Points, in no order, along strands that fork, close into loops and pass close to each other.
Points whose rows are less than 155 apart are linked; no others are. Some points are linked to none.
j555: [  6  20 -37  18  32  28  33   3  43  31  12 -49   0  30  19   8 -28 -25
  16   6   1 -58   5 -34  22  15 -15  33 -11 -26  -6 -15  -3  17   4  23
 -37   5 -10  29 -11   2 -46   8  45  28 -38   4  31  43  22]
j545: [-33 -10 -36 -27  11  18 -28 -11  40  48   0 -36  13  14 -21  -7  18 -37
  -1   5 -10  -9 -19  -2  -2 -41  -4 -11  -1 -51   0  -8  -8  35   4  18
   5  14  -8 -34   1  26   5 -32  30 -19 -10 -14  -6   9  13]
j224: [ 37  20   5   5  41  15  21  -1 -21 -12  10 -32 -17  42  -8 -11 -54 -21
  27   9  21 -40   0 -21  19  42  -2  26  13   1  -1   0  -3  -3   4   2
 -30 -21 -32  27 -22 -14 -43  22   1  11 -20  -2  15  36  22]
j26: [-36  20  -4 -36 -36  13   9 -14   5  -1 -46  22 -32 -23 -21  -4   8 -10
  15 -16  62 -16  -1 -10  -4 -13 -20  -2  25  38 -17  12  14  24  -1  -7
 -27  14   4 -25 -51  27 -13 -32  50 -22 -10 -12  20  -2  -6]
j970: [ 15  27  49 -30 -17  -7 -20   7 -27 -95  -6  16 -34  13   7 -47 -10  36
   4 -17  40   7 -29 -33  31  11 -16   4  -4  71  34   6  -4 -30  13   4
   8 -38 -26  43 -22   5   9 -16   6 -68  25 -17  14   3   9]
j269: [-15   2 -44 -21 -28   5   8  13  23  18 -13  -9 -23  -7   7  26 -11   8
 -36 -12  16 -36   2   4  24 -25 -19  -4  31  16 -14 -23  15  16   3   7
 -45  33  47 -26 -11  70  32   4  25  13  -8   3  33   1   9]
j136: [  6   7 -16   0  -1   7  32 -36  10  11  10 -34 -27  -2  10  56  -3   8
  -7   0  35 -19  -9 -51  31  12 -11  33   4  46   4 -16  -3 -14 -45 -20
  34 -11  17   8   3 -14 -32   1  37  12 -24  -4  11  17 -12]
j121: [ -2  14  28  16 -11   2  10   6 -17 -19 -43  20 -33 -21  -1 -19 -23   5
  12 -23  53  -5  11  22 -22   0  -3   4  27  64  -3  26  14  10   5  -3
 -47   7   9 -22 -53   0 -23 -12  23 -29 -18  23  39  -6 -11]
j10: [ 30   9  52  26  58  -1 -28  16 -34 -42  32  37   4 -15  -3 -52 -11   0
   7  12 -26  32 -17  47 -33  18   6 -15  -4  -3   7  30   5 -13  31   3
  -4 -29 -58  33 -17 -46  -9  11 -40 -11   6  24  -9   8   7]
j911: [-26  20 -22 -42 -49 -12   7 -41 -33 -14 -23  21 -27  -1 -22  -3   9  35
 -20 -18  39 -30  27 -39  -4 -11 -34  -9  47  38 -11 -20   9 -23 -67 -23
   9  15  32  18 -39   2  36  14   7   4   3 -30  -5 -16  -1]
j104: [ 31 -27 -35  15  50 -21  61   0  13  43  -3  -7  26  -6  27  44  -9 -12
  -3  17   4  -5   4  19   6   4  24  -4 -32 -21 -13  -2 -11   5  30  -6
 -40  14  18   4  20   6  -2  13 -38  43   7   4  -8  44  -2]
j732: [ 19  -2 -36  -3  36 -16  17  21 -26  34  -7  14  24  36 -11 -45 -15 -11
   8  23 -15  -7  27  22 -23   8  26 -45   8 -41 -16  19   3   0  29  -1
 -37  -5 -14  39   0   0 -13  22 -46  25  11 -16 -16  25  22]
j408: [-30  18 -23 -26 -48 -20 -31   5 -39  11 -25  11  -9  59 -55 -40  -2  -4
 -14  -5  -6 -40   0   3 -18 -14  16 -44  44 -13 -12  -8  27  16   2 -17
 -43   4   8  25 -13  16  24  30  11   3  16 -16  18 -15  56]
j397: [ -1 -23 -25  28  21  -9  -7  25  -1  39  -2 -16  23  46 -11 -43 -10 -28
   0  19 -52 -34  42  27 -37 -10  26 -28  11 -73 -10  -3   4  21  10   9
 -52  20  22   9  16   1  -5  40 -14  16 -11   9  -3   9  39]
j610: [  1 -12  -5  31 -24 -13  44 -23  57  26   9 -33   6 -35  42  76   9  16
 -11  -6  16  -2  11 -45  31   5 -15  45 -13  21   6 -21   4 -13 -32 -11
   9  16  55   5  28  -9 -35  15  38  28 -41   8  14  -2  -6]
j597: [  4  -3 -73 -14  24 -27  57 -26  -1  57 -17 -18   6  30   6  44   3  -6
 -11   7  34 -18  10 -37  28  -6  18  -7 -18 -10 -10 -12   0  -4  -5 -23
   2  -1  14  24  23  18   1   6 -17  25   7 -32 -21  34   3]
j462: [-16 -12 -28   7 -24 -18  11 -39  16  33  21  10   1 -24  16  38  39  43
 -18   2   4  -3   1 -29  10 -26 -19 -16 -21 -19 -20 -21  -8  -2 -26   0
  33  21  21  16  15 -12  18  -4   2  34  -4 -35   3 -12 -19]
j48: [  6   3  32  13  30  38  42  16   9   0   5 -10   1 -19   9  23 -22 -45
  27  11 -20  30 -11 -19  21  47  16  53 -24   3  20  10 -29 -14   7 -10
  74 -26 -42   2  31 -37 -37 -21  21 -20  -4  18 -21  15 -29]
j873: [-13  20  34 -28 -21  42 -15 -23  22 -42  17  13 -26 -47  -2   3  24  13
   7 -12  11  -3 -11 -47  34  16 -32  19  -7  20  -1 -19 -19   8  -7   5
  45   6 -15 -21 -21  11   7 -41  30 -21  11 -12 -13 -11 -25]
j737: [ 38  17  14  -1  49  31  24  11 -16  -8   7 -17   8  26  -3  -4 -33 -33
  28  24  -4   9 -17  -8  30  54  18  27 -16 -11   7   7 -13 -22  33  -1
  25 -45 -55  27  23 -19 -40  -1 -18   6   5  -8 -21  45   7]
j774: [  2 -21  47   1 -16 -16 -22 -45 -37 -14  -3  23   5 -21 -46  25  40   6
  13  -4  -7  13 -16  10 -20   8  25 -12 -19  -1 -22 -10 -14  21 -17 -40
  32   1  -3 -32  10 -25  46  -9 -35 -14  44 -19 -25 -20 -21]
j431: [-11 -25 -20   6   4  -4 -39  -7  14  33  23 -21  19  12  -2 -17  16   1
 -16   8 -30  31 -16  10 -27 -37   2 -21  -1 -41  20  -1 -10   3 -12  23
  40  -6  -1  -6  25 -15   4  -8  -5  -4  -8  -2  -2 -21  -6]
j342: [-36   7  -3 -23  -5  -6 -15  33 -10 -28 -38  42 -20   6  22 -81 -21  -5
 -14 -15  18  37  16   6 -21 -31   9 -30  23  26  32  38  11 -18  32  16
   3   0 -15  10 -35  30   7 -22  -5 -64   7   3 -21  -1 -17]
j45: [ 14 -27   8  17 -32  -7 -16  10  26  -8  27 -32  10  -7  17  32   1  25
 -25  -3 -35  -1  18   3  24   5  -9  15   6 -17   2 -30   4  -5 -17   6
  -8  25  62 -39  35  45  24  27 -13  24  -5   9   1 -34  -2]
j25: [ 17 -22  90  36  25 -11 -28  39 -37 -69 -16  13  -4  -8 -11 -25 -21 -17
 -17 -15 -34  42  12  57 -31   3  32   1  -3  19  26  18   3 -22  16 -12
   1  -7   0 -30  16   8  26   2 -50 -50  25  47 -38 -16 -14]
j146: [ -9   1 -27   7  52  24  27   0  33  35  23  -8   5 -25  35   5   4 -13
   1  12 -18  -9  21 -13  -2 -11  -6   4 -20 -50 -10   1 -32  24  12  34
  25  25 -19   2 -11 -16  -7 -16  -1  25 -12  -1 -10  19 -34]
j438: [ 51   9 -17  -8  54 -10  32  11 -49   0   7  24   1  -4   8  28 -12  11
  -3  20  15  25 -26  55   9  18  15 -15 -22  41  -3  15  -3 -21  26  -8
  -4 -36 -31   8   2 -19   9  -6 -66  33  39   3   2  37 -11]
j615: [-35   3  17  23 -23  10 -49   8  21  26 -16  -5  20  19 -28 -41   4 -35
  13  -9 -24 -16  -6  26 -41  -4   2  -2  36 -45 -14  16  22  32   4   3
 -49  14  -8  -4 -16  -9 -31  23  48  -7 -27  13  26 -15  54]
j866: [-30 -15  49   3  -9  12 -45  -4  16   3 -23  -3  16  -1 -43 -42  15 -46
  35  -7  -8  12   4  14 -40  -7  18 -11  15 -43 -16  26   8  44  13  -7
 -20  15 -22 -38 -19   4 -15  -7   9 -39  -7  -8 -29 -11  20]
j700: [ -1  -4   1  -4  37   3  44 -11 -41   2   2   4 -12   2   0  18 -10 -23
  -8  12 -19  -4  41 -29  17  17   5  22  -1 -49   4 -20 -42 -17 -30  -7
  70   6  -6   6   9 -33  22  18 -44   4  15 -22 -54   0 -35]
j409: [-20  26 -36 -35  14 -21  -6   6 -50 -17  20  34  -8  37   3 -73  -7  17
 -26   3 -22 -13  57 -14  -3 -26  -5 -35  22 -39  16 -21  -1  -6 -10  20
  10  17  -1  39 -39  -5  59  28 -57   4  18 -13 -29 -19  -2]
j572: [ 10  12  49  45  -6  19   4 -17  35  -5  40 -28   7 -39  14  33  -7 -14
  24 -10 -19 -31  28 -36  27  33 -51  62  -4 -33   1 -34  -7  10 -37  18
 -22  25  13 -21 -15 -31 -46  10  37  32 -39  31  15 -13   4]
j789: [-21  43 -57 -54  17   4  13 -13 -34 -14  12  21 -19  18  13 -32  -8  19
 -15 -19  18 -18  33 -59  15  -8 -18 -14   4  -3   2 -21 -19 -19 -24  14
  44   2 -22  40 -36 -11  37  -5 -24  -7  30 -29 -35   1 -19]
j488: [ 31  -9  38  22  36  -4  -2  20 -24  -6   1  29  19 -28  -8  -4   1  -2
  21  17 -13  41 -20  70 -27  18  27 -19 -27   7 -19  38   4   4  45 -11
  -9 -19 -40 -10  13 -26  -3 -10 -53   7  25  14  -8  10 -11]
j66: [ 14   7  46  57  -3  20 -38  12  26  -3  31  -8  34 -25  26 -17  -8  -4
  25 -11 -30  37  -1   2 -11  28 -20  37  -8  -9  32   8   0 -21 -17  16
  21 -15 -10  -2  13 -40 -52  10  38 -10 -34  40  24 -27  -5]
j44: [ 33   2  65  55  37   9   3  14 -15 -19  41  18  18 -29  19  -9 -18 -17
  29  13 -42  17  14  21 -17  46  -7  29 -13 -32  10  13 -12  -9   2   5
  11 -11 -34  18  -4 -71 -36  25 -14  17 -15  34   2 -10 -10]
j288: [ -1   2  50  -3 -45   6 -52 -23   0 -50  29  -5  -3   0 -25 -25  31  31
 -17   1 -27  17  -7 -21   8   4 -26  15  28 -19  28 -31 -10 -22 -39   7
  52 -14  14  -4  18 -15   4  12   9  -5  -6  -8 -13 -52  16]
j588: [ 10  24 -63 -51  50 -17  -2   5 -44  21 -17  32   6  15 -19 -31 -13 -15
   2   5  21  29 -16  30   0 -36  12 -45 -13  22   8  23  13  -2  37   7
   6 -34 -56   2  -3   6  24 -49 -52 -26  52   1 -40  32 -10]
j863: [  7 -15   3 -13   1 -17  -5   9 -39 -21 -46  11 -22   6 -10   1 -13  -4
 -18 -17  21  32  11  35   1 -18  32 -15   1  35   9   4   9  -2  20  -6
  10  -3  21 -55  10  47  45 -17 -56 -36  38  16 -26  -5 -30]
j166: [  8 -20 -17   8  -8 -41  -8 -45 -19  27 -18 -17  -2  47 -55  42  16 -12
  -9  -5  19 -30 -22   3 -18  -4  29 -10  -4   2 -24 -11  19  20 -24 -39
 -27 -11  25  -9  27   1   3  20  -7  21  25  -4   1  12  37]
j544: [  4  -3 -77 -29  38  -1  25 -12  24  52  -7 -39   1  24  15  42   8 -14
 -17  10  19  -6 -28 -20  36 -18  12  -3 -35  13   5  -3   1   6  15  -4
  29 -10  -5 -12  31  34   3 -38   6   3   9  -8 -12  39 -18]
j551: [-44  -1 -12   8 -40  22 -39  12  55  40 -35 -34  33  14   1 -19  -2 -40
   2 -11 -13   6  -7  17 -19 -17 -23  32  41 -15  15   9  13  -6 -19   8
 -24   8  15 -22  -1  10 -45  10  81 -20 -48  29  25 -10  47]
j548: [-17 -36  57  23 -19  -8 -35  38  -8 -24 -27 -19  26  18  -9 -44 -16 -31
  -4 -10 -43  44  37  28 -54  -6  36  -9  25 -19  23  29  -1 -21  -3  -9
   8  10  20 -32  23  14  -3  20 -25 -43  -1  17 -47 -27  -6]
j983: [  8   0  33  21 -18  15 -41   0   9 -27  33 -17  -1 -17   7 -10   6   8
 -20  -8 -17  28  -6   1  -6   9 -23  34  29  25  50 -12  -7 -40 -47   8
  33 -13  31 -21   8 -17 -24  11  30 -15 -29  37   9 -42  -2]
j46: [-36  25  -5 -18 -62  26  15  -2  37  11 -15 -29 -16   1  -8   8  -2   0
  -7   4   5 -51  21 -32   6 -11 -57  32  62 -10  -7 -21   3  -2 -49  13
 -29  21  28  20 -23  -6 -40  25  81  27 -52  -6  42 -11  48]
j685: [ 19 -29 -33  12  10 -24  -1   8   3  39  21   7  20  -5  28  21  12  25
 -12  18 -11  53 -36  36 -17 -18  21 -25 -31  14  18  15   0 -18  19   2
  35 -22   0   6  45 -10   8  -9 -25  15   9   9  15  -4 -26]
j648: [ 23 -33  29  31  -4 -29   3   9 -36 -21  19  14  14  17   3   7   2  17
   2  14 -39   2  30  25 -21  33  35 -20 -12 -21 -19   6  -7   0   1 -21
  -9  10  19   6  23 -15  16  38 -53  47  27   6 -17 -19 -11]
j636: [ -5  -2  12  18 -30  -5 -40  21  -7  -4 -23 -16  -2  44 -33 -27 -18 -11
  -1 -11  -4 -22  -8  26 -13  10  18  -8  31   5 -10   7  32   9  13 -11
 -57   0  10 -11   0  30 -14  22  19  -9  -7  15  28 -14  49]
j422: [-24  13 -39 -28 -39 -38 -16 -44 -38  29 -20  14   0  48 -64   7  25   4
  -5 -17  18 -47  -2 -21 -18 -17   2 -29  20 -19 -35 -23  23  19 -38 -34
 -20   3  13  19  -4   6  32  22  -1  22  31 -34  -4  -4  42]
j340: [  9  12 -59 -22  19   2  13  13  -4  14   6  10 -31  -5  20  12 -25  22
 -29  -7  30 -21  -8  10  22 -23  -5 -23   5  30  -5  -6   5  12  25  22
 -23  17   5 -12 -29  49  38 -17  -7  11  12   7  32  18 -21]
j959: [-28 -24 -24  15  -8 -19  23 -33  57  39  -3 -27  22  -8 -26  65  39 -27
 -16 -12  -4 -49 -13 -15 -13 -53  -3   1 -21 -61 -26 -35  -8  42 -17  -3
 -61  49  51  -2   5  16  23   8  26  25 -20 -12  -8   8  50]
j95: [  3  20   3 -35 -42  15 -41  -8  -2 -47  -2  -6 -33  12 -15 -20   0  34
  -6 -11  33  -6 -46 -19  24  -7 -29   2  24  76  21  -5  17 -19 -10   7
   8 -35  -7   3 -14  17  -6 -28  46 -43  -8  -4  35 -15  18]
j281: [ -3  14 -55 -39  22 -16  13   3 -10  45  -9  36  27   7   1 -36  10  -2
  25  19  13  20  -5   9  -3 -12  15 -58 -15 -19 -17  35   9  17  44   6
  -8  -9 -50  32  -6  -1  -4 -30 -27  10  24 -30 -22  20 -11]
j382: [-28 -17  -5 -42  -7  11 -15  -3   3  -5 -22 -11  -8  -4  -2  -5   1 -23
 -17  -7   8  38   2  -7   3 -28  10  -6  10   1  28  -3 -18 -10  -4   3
  54   9   9 -53   4  34  37 -28 -19 -53  20 -11 -44  -6 -38]
j601: [-12 -30  12  35  -4 -21 -13  19  35  21 -21  -3  29 -26   6  19   5 -26
  13 -23 -16 -15  15  46 -50 -18  28  -8 -12 -12 -36  19   8  49  14   6
 -81  51  41 -47  -1  15   4  12   3  14   4  40  12   0   3]
j851: [ -3 -10 -11  19 -53 -13  19  -9  55  16  -3 -41   7  -9  13  52   2   9
 -19  -9  -3 -39  11 -26  17  -4 -33  43  28   7  -1 -28  25  -7 -47   0
 -54  21  69  10  14   2 -33  43  57  34 -51  19  32 -12  52]
j351: [ 27 -19  -8   3  47  22  32  45  31  39  11 -26  65 -17  34  23  -3 -29
  23  40 -54  50 -25  46  17  12  21   6 -50 -42   3  18 -21  -6  52  11
  31 -18 -35   3  65  -6   0 -24 -28  11   1  -7 -12  40 -15]
j172: [ 16  -1  12   5 -27 -21  24 -56 -34   1 -23  14 -23 -11 -24  56  15  27
  10  -8  54  -6  -8 -19   6  17   3  13  -4  63 -18  -7  15  -9 -35 -48
   7 -18  23  -7   3 -13  -2   4  -1   3   9 -17  13   2 -17]
j921: [ 13  17  17  -6  -1  -6 -16  19 -32 -47  29  27  -7  19   4 -66  -7  39
  -1   4 -18 -10  27  -8  11  20  -2 -25  12 -26   1  -4   8   3  22  13
 -16   4 -17  45 -30  -2  26  32 -40  15   2 -18   4 -21  10]
j616: [ 12  19  55   6  -9  25  17  23 -14 -67  36  36 -24 -33  18  -3   6  15
  -7   2 -28  32 -10 -29  30  36  -6  38 -16  34  52 -14 -41 -41 -12  -1
  88 -27 -15  31  19 -32  12 -11  22 -38  15   4  -1 -25 -32]
j506: [ 24  24  -9  -7 -10  -6  -9 -21  -6   5  15   7 -24   0 -26  33   7  39
  20  -3  52 -34 -56   6  15  -5 -20 -11 -23  42 -32  -4  25  29  11  -5
 -44 -23 -23   7 -22   3   7 -16  24  18   3 -14  68  12  23]
j37: [ 30  24  16 -13  -8   0   6 -15 -34 -44  35  30 -16 -10   5   9  -1  58
   6   0   9 -18   3 -28  35  38 -20  -1 -12   8 -22 -22  -5  -6   1 -10
  11  -7 -22  33 -19  -6  41  16 -35  26  20 -35  10  -6 -12]
j467: [ -6  12  -1  22  28  34   7 -11  52  18  36 -27   0 -30  20  23   0 -12
  14  -6  -5 -24  -4 -29  15   9 -29  39 -27 -25  -9 -17 -16  24  -6  24
  -1  23 -13 -10 -18 -12 -31 -17  42  25 -26  15  17  15 -11]
j872: [-29 -15   1  13  -4  -8 -17  46 -11   1 -35  18   5  24   8 -73 -35 -18
 -17  -4 -16  25  43  32 -53 -23  22 -30  45  -8  21  37  14 -15  14   6
 -15  12  10  -2 -16  24  -3  20 -10 -32 -14  20 -20  -9  -2]
j364: [ 29   0 -20  -3 -19 -37  41 -39  -8  16 -17  14  -9   4 -10  80  23  40
  21   3  60 -16 -31  -8  26  11   8  -3 -46  48 -39  -2  27  11   9 -40
 -34 -23   3  10  15  10   9  -3 -18  36  21 -32  31  26   6]
j255: [ 14  12 -39  -8 -16  -6 -19  -5  -3  11  11 -17 -15  32  -1   6 -12  38
  -3   7  36 -15 -61  -6   6 -13 -11 -13   8  64  11   9  26  -8  -8   4
  -4 -40 -16  25   1 -13 -24  -8  50  -7 -25   4  71   8  22]
j862: [-37   7 -12  -7 -14   4   5  -6  -6   9   1  15 -20   4  -3 -33   8   2
 -16   3  -7 -34  51 -16 -17 -18 -21  -7  41 -47  -9  -9  -4  17 -29  15
 -10  37  17  11 -46 -15   0  28  14  25 -21 -13   1 -22   7]
j277: [ 39  27  57   3   5  22  17  35 -22 -79  29  19 -16  -6  33 -18 -27  27
  16   3   9  14 -23 -23  31  51  -6  24 -16  57  33   9 -23 -38  21   8
  27 -40 -45  49  -7 -23 -13  -3   1 -25   7   0  20  -1 -13]
j781: [ 12  -2 -10   0  48  27   3  44   0   4   3   7  26  -5  26 -21 -16 -32
   2  25 -36  68 -28  34 -24 -12   9 -13 -22   7  31  43  -8 -38  34  17
  71 -48 -68  31  48 -16 -19 -36  -6 -37   0  15 -37  25 -37]
j888: [ 42  22 -11 -20  22  14  33   3 -22 -13  37  23  -5 -15  23  44  -5  43
  15  24  22   1 -38  -2  48  41  -5   2 -41  37 -18  -3 -15 -20  21  -7
  17 -30 -45  26  -4 -19  11 -10 -30  42  25 -27  25  31 -18]
j582: [ -5   9   3  -6   6 -22   0  11 -46 -25 -49  39 -37   1  -9 -38 -17   9
 -15 -21  41  12  11  40 -25 -27  17 -25  19  55   3  22  20   8  21   2
 -26  -1   4 -20 -41  11  26 -19 -31 -33  19  24   4  -1 -13]
j276: [  5 -25  17  43 -16 -32 -11  -4  -2  -7  -8   8  -9 -23  -4  45  10   9
  -5 -22   3 -29   5  50 -34 -10  17  -1  -9  38 -32   3  17  30  -8 -13
 -77  30  56 -50  -6   0  10  11   4  33  14  50  34 -11   2]
j444: [ 16 -27  50  29 -52 -19   9   2 -10 -23  20   6   9 -21   0  45  18  39
  -1   4 -34  10  16  -9  18  41   7  14  -8 -10 -11 -22  -5  -9 -18 -27
  31   9  34 -12  46  -1  23  30 -24  27  15 -14  -6 -42 -17]
j493: [ 18 -20 -30  11  50   0  24  13  38  46  33 -15  41 -23  37  22  13  -1
   2  27 -40  13  -2  20   9 -17  11 -16 -44 -63 -10  -7 -30  20  36  28
   4  21  -8  -4  30   0  22 -11 -42  32   3 -15  -3  24 -19]
j242: [-37 -28 -33 -19 -33  -3  -9 -17  62  52 -27 -56  26  21 -10  19  26 -30
 -14   4  -5   3 -13  -7  -5 -38  -5  16  16 -26  14 -10   2   5 -29  -1
   0  12  44 -30  30  19 -21  -1  48  -3 -32  -3  -4  -8  31]
j538: [ 16  -6 -15 -12   0 -26  -3 -32 -40   7 -23  -8 -11  38 -32  23   2  -1
  -4  -3  35  15 -22  -6   6  11  26   1   4  32   9   2  22 -15 -16 -36
  30 -40   1  -4  26  -3  -6   6 -16 -15  20  -8 -11  -1   4]
j858: [ -6  13 -68 -30  17  29   2  11  24   8  20 -20 -29   8  32  15  -7  18
 -30  -4  11 -14 -19 -30  32 -11 -13  -4 -11  32   8 -15 -13  -3   5  25
  37   3  -2  -9  -5  43  12 -36  17   3   2   7   5  15 -35]
j613: [-36   6  11 -10 -25  36 -23  32  34 -35  -1  16  -8  -9  45 -71   3   6
  -3  -9  -7  34  20 -23 -16  -7 -17   3  22  10  38  26 -13 -23   7  34
  39   0 -12  14 -23  11 -27 -19  36 -46 -22   5 -10 -20 -23]
j655: [-32   7  62 -35 -31   8 -23 -24   0 -60 -12  36 -22 -34 -20 -47  29  -1
   1 -16  16   9  19 -25   2   1 -17   8  27  -1   8  -4 -12  14  -6 -11
  11  20   1 -16 -46   9  26  -5  -3 -45  21 -17 -36 -21  -3]
j993: [ 12 -23  21  41   2 -18   3 -17  24  33  -6 -13  25 -11   4  36   5  -8
  26  -2  14  20 -23  16 -15  15  16  19 -36   6  -7  15  13  10  13 -21
 -20 -10   3 -12  23 -28 -43   4  15  10 -10  19  19   6   5]
j223: [  4  -7  20  18  17   7   4  11 -13  -8 -24  25 -12 -34  16  -7  -6  -8
   3  -5  17  57  -5  26 -24  -2  17   3 -10  50  32  32  -1 -26  11  -6
  40 -21  -4 -20  10 -14 -20 -24   5 -45  -2  26  -4  -9 -44]
j124: [ -8 -12  -5  -6  28   1  54 -20   7  47 -12  -3  15 -31   9  55  18 -28
  24  23   8  30 -32 -10  12  12  20  16 -51   7  -4  15 -22   1   9 -25
  68 -13 -27   0  36 -46 -17 -40  18   0   6 -11 -17  25 -41]
j178: [ 22  13  42  -9  14   4  -5  27 -23 -37 -20  31   9   3  -8 -27  -4  -3
  36  14   8  42 -35  32  31  36  25 -13 -30  10 -15  35  18 -14  70  -5
  -8 -45 -66  10  14   8 -11 -31 -38 -28  24 -19 -16  17  10]
j232: [-12 -12  57 -13  -8   7 -33 -27 -15 -28  -6 -12   0   8 -53 -21  20 -31
  10  -5 -16  -5  19 -13 -13  12  13   3  15 -51  -7 -16 -17  27 -16 -16
  11  15   2 -37 -10   5  24  11 -27 -24  20 -21 -53 -15  10]
j51: [-22  44 -47 -48 -17  21  12 -13 -22 -33   9 -12 -43  27   9  -8 -15  34
 -33 -14  13 -64  38 -74  31 -17 -54   3  38  18  -6 -37 -12 -25 -66  21
  30  15   7  38 -44   3  31   4  14   7  -8 -28  -8   2   3]
j59: [ 20 -44  13  54  18 -28  -6  14   5   9  25 -19  36  15  15  11  -2 -10
  10  10 -57 -14  27  30 -35  13  26  -3 -21 -55 -15   1  -5  14  -2   2
 -46  21  27  -3  30 -29 -10  40 -30  40  -1  25  -8  -6  13]
j292: [-41 -18  -3   7 -34  -6 -14   0  57  34 -16  -9  25 -33 -12  36  32 -36
  -7 -17 -18 -32  -3  29 -40 -44  -6   5  15 -33 -26 -13   0  48 -14   5
 -76  60  51 -37 -16  16  14   9  43  17 -19  26  22 -14  35]
j768: [-47  21 -53 -57 -53   5  13 -24   7  17 -25  18 -26  -7  -2   3  14  21
  -8 -13  51 -20   7 -45   7 -27 -31 -22  30  42 -10  -2  13  -4 -32  -6
  13  13  17  10 -31  24  12 -28  48  -3  -5 -34   5  -2 -14]
j381: [ 40   1  -2  16  74  39  -3  54   6   1  29  -7  42 -14  30 -29 -28 -28
   7  31 -63  44   0  52  -4  10   3  -1 -16 -38  12  22 -15 -20  46  31
  20 -21 -51  16  32   1  -5  -4 -46   3  -1  14 -28  32 -16]
j251: [-50  -2 -21  28 -18  -7  35 -26  71  39   2 -12  12 -33  11  38  46  -2
 -12  -5 -11 -48  26 -31  -3 -56 -40  18 -16 -73 -24 -26  -8  30 -26  38
 -34  54  36  25  -9 -21 -13  11  48  41 -50 -17  10  -5  36]
j826: [ 22  -5  51  42 -18 -18 -19   7 -33 -45  -6   9 -21 -13  -6   4 -14  29
  -4 -20  10  -6   8  42 -25  13   5   4  17  72   2   9  21  -9 -19 -15
 -49   3  44 -34 -23 -10  -6  15   5   0  -6  50  43 -33  -5]
j794: [ 13  -5  15   7   0  17 -29  33   4 -32  26 -14  -3  16  13 -44 -19   7
 -13   0 -33   0  27  -1  23  14  -2   4  15 -33  22 -19   0 -10  20  23
  -1   6  16 -14   3  46  19  18 -21  -8  -7   4  -8 -23   2]
j938: [  3   6 -13 -30  -2  14  -9   6   6   1  -4   9   4   8  -3 -19   7  -3
  31  10  15  10 -16 -10  35  16  10 -20 -25 -17 -13  12  10  12  50   2
   3 -12 -33  -4   9  39   2 -31 -11 -14  15 -37 -11   4  -9]

A piece is two or more points that can be reached from each other along the links. Count, over all rows, the pieces, the separate loops (a circle has one, a figure eight two, a Y none), the forks (points with three links) and the tips (points with one).
pieces -> 3
loops -> 1
forks -> 11
tips -> 15

How many points has the smallest loop of links through each point below? Write - if it is on no loop.
j866 -> -
j45 -> 15
j44 -> -
